Each row is a point on a tangle of strands that fork, close into loops and nearly touch. The rows are in no order.
(in the rows, 128 means zero)
Two points are linked if the straight distance between their rows is under 117. Some points are linked to none.
Q202: [ 79 104 110  79  83 141 169 114 112 175  45 180 145 127  88 190 163 135
  75  70 137  56  96 146 175 116  80 104 117]
Q905: [148 131 136 187 192 121  96 176 100 108 163 104  79 129 159 122 137 109
 178 125 135 167 186 104 107 183 150 109 171]
Q898: [169 146 134 183 162 119 116 123 147  96 180  87 138 161 146 135 116 105
 148 170 170 180 146  79 123 125 183 168 176]
Q731: [176 154 159 184 134 138  89 127 158  84 173  59 107 162 140 128 134 123
 168 167 178 182 156 131 122 136 187 192 185]
Q805: [139 140 106 156 203 106 149 119  92 133 167 128 122 134 135 133 117  99
 117 132 125 125 147 107 120 142 190 109  95]
Q990: [143 105 197 177 167  97  98 149  88 116 108 155 117 136 165 134 135 112
 174 115 129 128 177 121 163 171 143 127 138]
Q67: [119 154 116  73 128 124 109 135 121 109 112 129 131 111 115 111 131 138
 132 139 134 155 103 138 104 145 131 119 122]
Q258: [134 141 113 110 162 120 115 121 107 109 140 128 118 120 125 118 135 120
 122 134 129 155 128 130  97 152 166 118 103]
Q155: [ 77 105 163  60  84 158 128 130 109 115  81 134 120 117  93 117 143 170
 186 132 136 104 132 128 120 128  72 116 183]
Q619: [141 120 129  96 136 113 146 101 135 131 130 150 155 113 113 129 112 111
 105 134 111 118 135 151 158 120 128 136  79]
Q940: [ 66  82 173  77  88 135 137 138  91 136  71 159 122 116 111 151 159 177
 176 129 142  84 145 140 131 146 102 107 154]
Q46: [ 81  80 173  77  84  91 144 135  78 152  71 188 143  96 126 160 170 151
 142 119 146 104 155 136 164 153 107 122 139]
Q392: [120 156  89  90 103 134  83 145 154 105 109 106 143 102 122 105 142 160
 126 136 140 163  84 114  76 143 117 131 148]
Q376: [161 131 161 158  78 158 153  93 164 143 112 150 166 142 121 130 113 117
 109 127 116 113 115 134 182  94  95 126  92]
Q978: [107 150  93  92 154  98 130 185 118 164 161 130 128 123 150 128  92 110
  88 121 144 154 103 105 130 130 124  98 142]
Q121: [116 108 154 137 135 108  89 188  91  93 183 105  76 123 164  91 123 104
 158  94 123 179 176 140 129 169  90 164 174]
Q916: [158 124 125 127  91 186 157  99 188 151  99 155 165 136  96 144 108 115
 108 125  99  86 105 145 173  84  69 130  94]
Q995: [ 98  99 179  72 116 159 127 105 140 130  75 150 157 134  83 151 117 115
 165 153 153 101 115  97 170 107 113 128 148]
Q944: [140 146  58 108 123 114  98 149 173 122 165 117 130 116 164 122 113  97
  73 139 129 195  70 112 113 118 104 125 133]
Q620: [ 86 115 144  78  84  85 141 130  69 142  88 180 140 104 130 143 159 142
 101  96 133 130 150 159 165 157 107 135 130]
Q678: [146 152 135 151  81 148 113 111 135  61 145 117 118 144 116  98 120 120
 124 125 115 195 128 168 120 146 122 147 128]
Q68: [117  94 158 143 171 107  89 183 128 100 186  79  78 128 172 100 136 107
 190  93 140 152 185 124 136 154  96 185 197]
Q968: [173 143  86 162 150 121 163 118 167 154 189 121 158 148 145 133  82 120
 106 166 126 137 126 111 114  99 163 134  97]
Q351: [151 157  98 179 149 126 106 145 122 101 167  87  83 117 148 134 163 104
 123 139 116 202 120 123  56 167 168 126 131]
Q987: [ 87 141 116  76 100  82 152 120  76 141  92 175 123 124 115 144 144 143
  68  79 133 109 133 174 160 150 111 115 115]
Q223: [149 109 109 157 150 151 175  81 153 177 140 135 162 142 112 145 102 148
 124 155  92  63 157 134 116  81 163 138  56]
Q227: [133 194  48 103 102 143 132 113 147 119 122 148 135 139 113 122 106 148
  71  85 112 123  83 180 100 126 104  91 113]
Q644: [153 122 168 166 119 174 150  77 127 110 104 138 109 148  96 147 139 139
 165 156 112 117 127 146 120 126 146  92 113]
Q941: [123 169  72 139  90 118  82 164 164  98 171  99 126 129 166 103 109 109
  96 116 120 214  71 104  90 127  98 132 160]
Q328: [149 119 168 196 193 102  95 163  89 114 147 138  97 132 172 141 125 106
 158 104 135 128 193 119 145 183 137 110 154]
Q107: [114  81 167 129 115 167 139  52 106 104  68 146 103 132 103 152 169 121
 167 140 109  93 117 119 131 117 131  94 107]
Q508: [147 129  56 156 187  98 141 123 154 148 196  99 137 133 159 137 107 108
  83 162 130 160 111  81  85 105 166 127 104]
Q462: [103 113 114 109 141 114 153  71 109 141  84 139 109 123  87 132 158 142
  95 110 108  59 122 180 125 109 151 107  61]
Q324: [132 151  61 129 158 126 156 126 157 164 161 121 138 118 121 125 111 145
  70 134 103  84 114 149 102 100 153 111  69]
Q959: [136  78 127 169 131 152 166  49 146 166 109 134 145 127 116 154 142 142
 134 149  83  48 160 144 114  75 140 137  60]
Q485: [162 141 104 133 159 140 138 114 137 120 143 103 140 132 120 133 147 135
 121 170 130 151 107 117  72 136 182 121  94]
Q474: [160 156  99 176 113 138 124 109 127  84 179  98 101 143 133 119 141 108
 115 132 107 194 128 176  90 148 152 144 111]
Q327: [158 157 118 103  92 161 108  97 198 101 137 116 164 139 109 121  97 128
 117 156 146 158  86 137 142  96 124 146 148]
Q496: [ 79  86 113 110 110 147 184  97 120 203  49 167 138 125 101 184 180 127
  83  78 127  30  93 129 175  79  93 113  93]
Q517: [133 128  79 154 183 108 131 145 133 135 173 109 135 136 170 117 104  94
  93 157 144 185 109  60  96 118 161 112 136]
Q659: [114 112 157  93 160 108 107 190 117 120 142 106 115 103 144  97 141 165
 207 132 136 116 182 128 123 175 116 179 183]
Q773: [140 162 121 107  74 155 103 113 170  72 135 120 151 143 110 101 101 127
 126 139 126 173 109 153 131 120 102 144 135]
Q467: [109  98 119 130 124 130 167  86 126 203  65 163 155 116 109 153 154 123
 100  96 100  39 118 135 166  75 112 127  71]
Q305: [161 127 198 214 108 124 112 162 127 103 158 115 106 135 147 107 110 126
 164 126 154 152 166 130 169 149 133 128 151]
Q643: [ 99 138 134  83  75 147 110 139 124  90  92 121 129 128 103  85 134 182
 180 122 127 134 137 138  99 142  76 131 181]
Q932: [127 152  87 105 115 169 142  93 151 129 118 129 132 121  89 131 135 160
 110 155 118 109  83 150  77 109 141  90  90]
Q287: [171 131 178 180 115 163 101  91 162  78 146  96 116 165 112 140 134 118
 173 175 162 156 155 152 144 117 168 168 157]
Q401: [108  94 158 126 167 123 135 108  83 134  71 176 135 138 108 163 151 144
 164 132 146  77 143 110 137 144 173  95 101]
Q360: [122 117 153 144 124 128 157  98 103 191  70 172 152 127 123 136 155 129
 105  89  95  77 113 145 173 103 134 106  89]
Q22: [137 131  96 132 173 122 162  94 141 167 148 123 134 130 106 139 113 144
  99 140 108  69 133 151  91  88 168 127  54]
Q693: [148 141 128 155 189 113 120 155 120 117 173 102 137 140 145 119 103 104
 145 160 150 173 142  55 110 132 176 138 163]
Q513: [141 131 129 145 118 188 156  85 142 130 103 137 119 142  85 140 139 149
 146 161 114 109  93 133  91 111 153  79 101]
Q499: [104 100 130  83 108 167 152  60 126 112  72 151 126 128  81 147 135 120
 128 130 119  84 102 125 132  87 101  96  91]
Q217: [130 144 101 174  80 133  95 167 137  75 192  91  93 137 161  89 109 105
 114 106 135 219 120 127 110 132 104 141 165]
Q24: [ 97 150 105  88 125  80 148 142  81 141 133 153 108 128 127 133 113 125
  61  86 101 129 120 152 150 141 124 115 118]
Q544: [161 124 204 196 138 129 114 129 120 103 128 140 140 151 132 133 121 114
 171 139 139 130 159 122 169 146 158 133 137]
Q59: [132 121 131 162 164 118  69 177 145  96 184  40  72 120 157  96 148  87
 181 108 150 185 160 104  97 137 118 186 212]
Q874: [128 113 181 121 140 141 103 136 108 113  95 135 118 121 108 118 148 148
 194 143 127 117 160 135 121 157 137 109 147]
Q784: [133 151 128 124 115 138  77 153 129  69 131  81 106 122 133  91 159 137
 174 129 125 189 140 145  78 168 120 174 175]
Q852: [129 115 175 159 111 108 158 137  86 183  80 185 162 134 149 137 139 121
 131  97 117  94 121 113 194 128 131 114 106]
Q872: [126 164  17  75 111 153 125  84 168 120 101 145 136 136  96 131 112 164
  69  89 115  93  84 180  84 113 100 114  97]
Q531: [101 134 119  97 174  86 139 174  79 157 158 147 121 118 151 129  95 112
 104 119 153 137 137  90 136 135 153 103 133]
Q543: [128 148 134 124  89 151  95 145 147  79 116  81 115 128 114  76 144 165
 189 125 128 161 127 146  81 143 101 154 185]
Q897: [158 150 125 178 101 128  90 148 172 106 148  69 137 126 165 131 153 142
 122 169 139 193  89 102  75 140 151 156 161]
Q937: [105 100 146 115 172  79 126 157  74 131 149 149  99 116 153 133 119  89
 111 114 131 156 155 106 146 150 134 114 135]
Q358: [109 114 166  69 141 129 135 145 124 144  98 154 168 127 100 149 121 143
 148 157 162 111 128  80 160 123 138 137 141]
Q497: [149 145 171 183 120 127 121 173 125 106 186 110 113 145 163 105  85 110
 140 140 158 171 137 108 145 138 133 114 149]
Q173: [175 119 136 188 134 128 173 110 155 145 184 133 153 157 154 133  89 111
 114 151 110 122 159 141 156  98 148 150  87]
Q926: [114 136  97 125 206  82 159 148  87 158 157 132 124 132 134 135 107 113
  94 121 143  96 127  98 132 134 176  93  98]
Q220: [147 131 132 186 115 123 119 166 121 106 199  96  86 126 156 107  94  79
 118 127 144 194 134 122 130 133 134 109 157]
Q713: [135 126 125 135 161  94 144  80  85 136 111 143 101 122 113 125 149 128
 101 106  92  95 141 184 124 139 165 114  69]
Q928: [130 114 184 153 119  87 124 151  75 151  96 167 134 124 166 133 137 127
 148 104 120 117 156 129 178 164 125 121 137]
Q734: [119 144  87  94 115 122 160 112 147 180  98 155 155 121 119 145 113 136
  42  80 102  53 127 178 165 111  77 141  88]
Q695: [118 184  92 109 112 115 141 141 117 143 144 145 122 129 132 111  96 127
  60  89 106 125 105 159 136 133 101 103 108]
Q352: [107 145 102 103 120 108 105 197 124 137 170 106 115 107 166  97 105 122
 125 128 142 171 114  92 119 147  99 128 173]
Q253: [127 158 126 127 106 123  74 158 174 114 124  66 149 119 152 103 147 152
 140 161 143 175  74  86  77 124 131 162 173]
Q179: [103 116  97  73 121 151 155  90 121 132  88 145 121 127  75 146 140 144
 102 131 124  71  96 157 109  99 132  88  79]
Q617: [112 105 160 118 138  93 106 166  73  98 154 134  87 121 164 108 127 107
 147 102 124 172 167 130 141 173 115 142 152]
Q893: [127 115 168 113 158 136  99 160 119 105 118 102 118 113 123 108 148 156
 206 145 130 115 165 121 101 166 130 149 160]
Q44: [106  98 112 143 120 158 161  63 152 196  89 143 142 119  96 154 134 144
 102 112  86  21 139 142 123  56 108 127  58]
Q949: [ 92  72 169 120  89 149 171  98 112 181  30 177 150 120 125 168 185 110
 155 104 129  89  94  84 190  99 101 115 141]
Q629: [131 158  42  90 110 143 142  92 163 149 105 146 136 134 102 142 106 157
  51  88 103  42 123 198 124  97  81 124  88]
Q269: [150 128  95  89 107 179 145 108 189 155 116 149 169 125  99 148  96 133
  90 139 118  79 104 142 146  89  94 128  84]
Q849: [170 127 158 187  99 131 159 114 145 126 157 137 142 145 137 119  95 100
 108 138 122 141 142 144 175 106 137 134  89]
Q31: [ 87  74 174  89  85 146 148  89 123 138  48 162 140 116 101 177 160 113
 147 132 140  88 106  90 189 105  89 120 136]
Q191: [142 145 118 186 166 115  88 174 127 113 164  74  92 101 163 128 154 119
 145 141 131 188 134  92  67 168 148 125 164]
Q62: [124 148 126 119 113 124  80 191 165 125 154  69 129 114 165  78 133 151
 154 137 141 168  99  94  94 136 106 159 199]
Q994: [106 116 171  88 147  93 119 170 104 136 123 141 160 121 132 126 110 143
 171 149 164 117 160  82 162 136 134 153 177]
Q292: [168 137  85  86 109 164 128  87 217 132 144 132 168 135 105 134 101 129
 110 161 126 121  89 140 135  82 109 146 111]
Q206: [ 99 111 164  75 136  87 125 195 107 145 157 114 131 108 151 103 125 159
 176 139 150 126 160 110 144 162 103 172 189]

A tip is a point with one link. Name the tips that can be reached along the links from each point below, in the order of the rows.
Q659: Q874, Q949
Q351: Q202, Q944, Q324, Q287
Q24: Q784, Q734
Q926: Q485, Q59, Q897

A fork is a point with three links, a tip a point with one. Leave the first point through the second and follow the links. Name the first fork or tip that comes.
Q773, Q327: Q287
Q968, Q173: Q990
Q995, Q358: Q874
Q46, Q620: Q734
Q324, Q22: Q467

Name the points in between on the shortest way along the links from the first point to the second, in order.
Q928, Q269: Q990, Q328, Q905, Q191, Q351, Q474, Q678, Q773, Q327, Q292
Q22, Q191: Q223, Q959, Q44, Q467, Q360, Q852, Q928, Q990, Q328, Q905
Q693, Q351: Q517, Q508, Q968, Q173, Q849, Q376, Q916, Q269, Q292, Q327, Q773, Q678, Q474
Q31, Q874: Q995, Q358, Q994, Q206, Q659, Q893
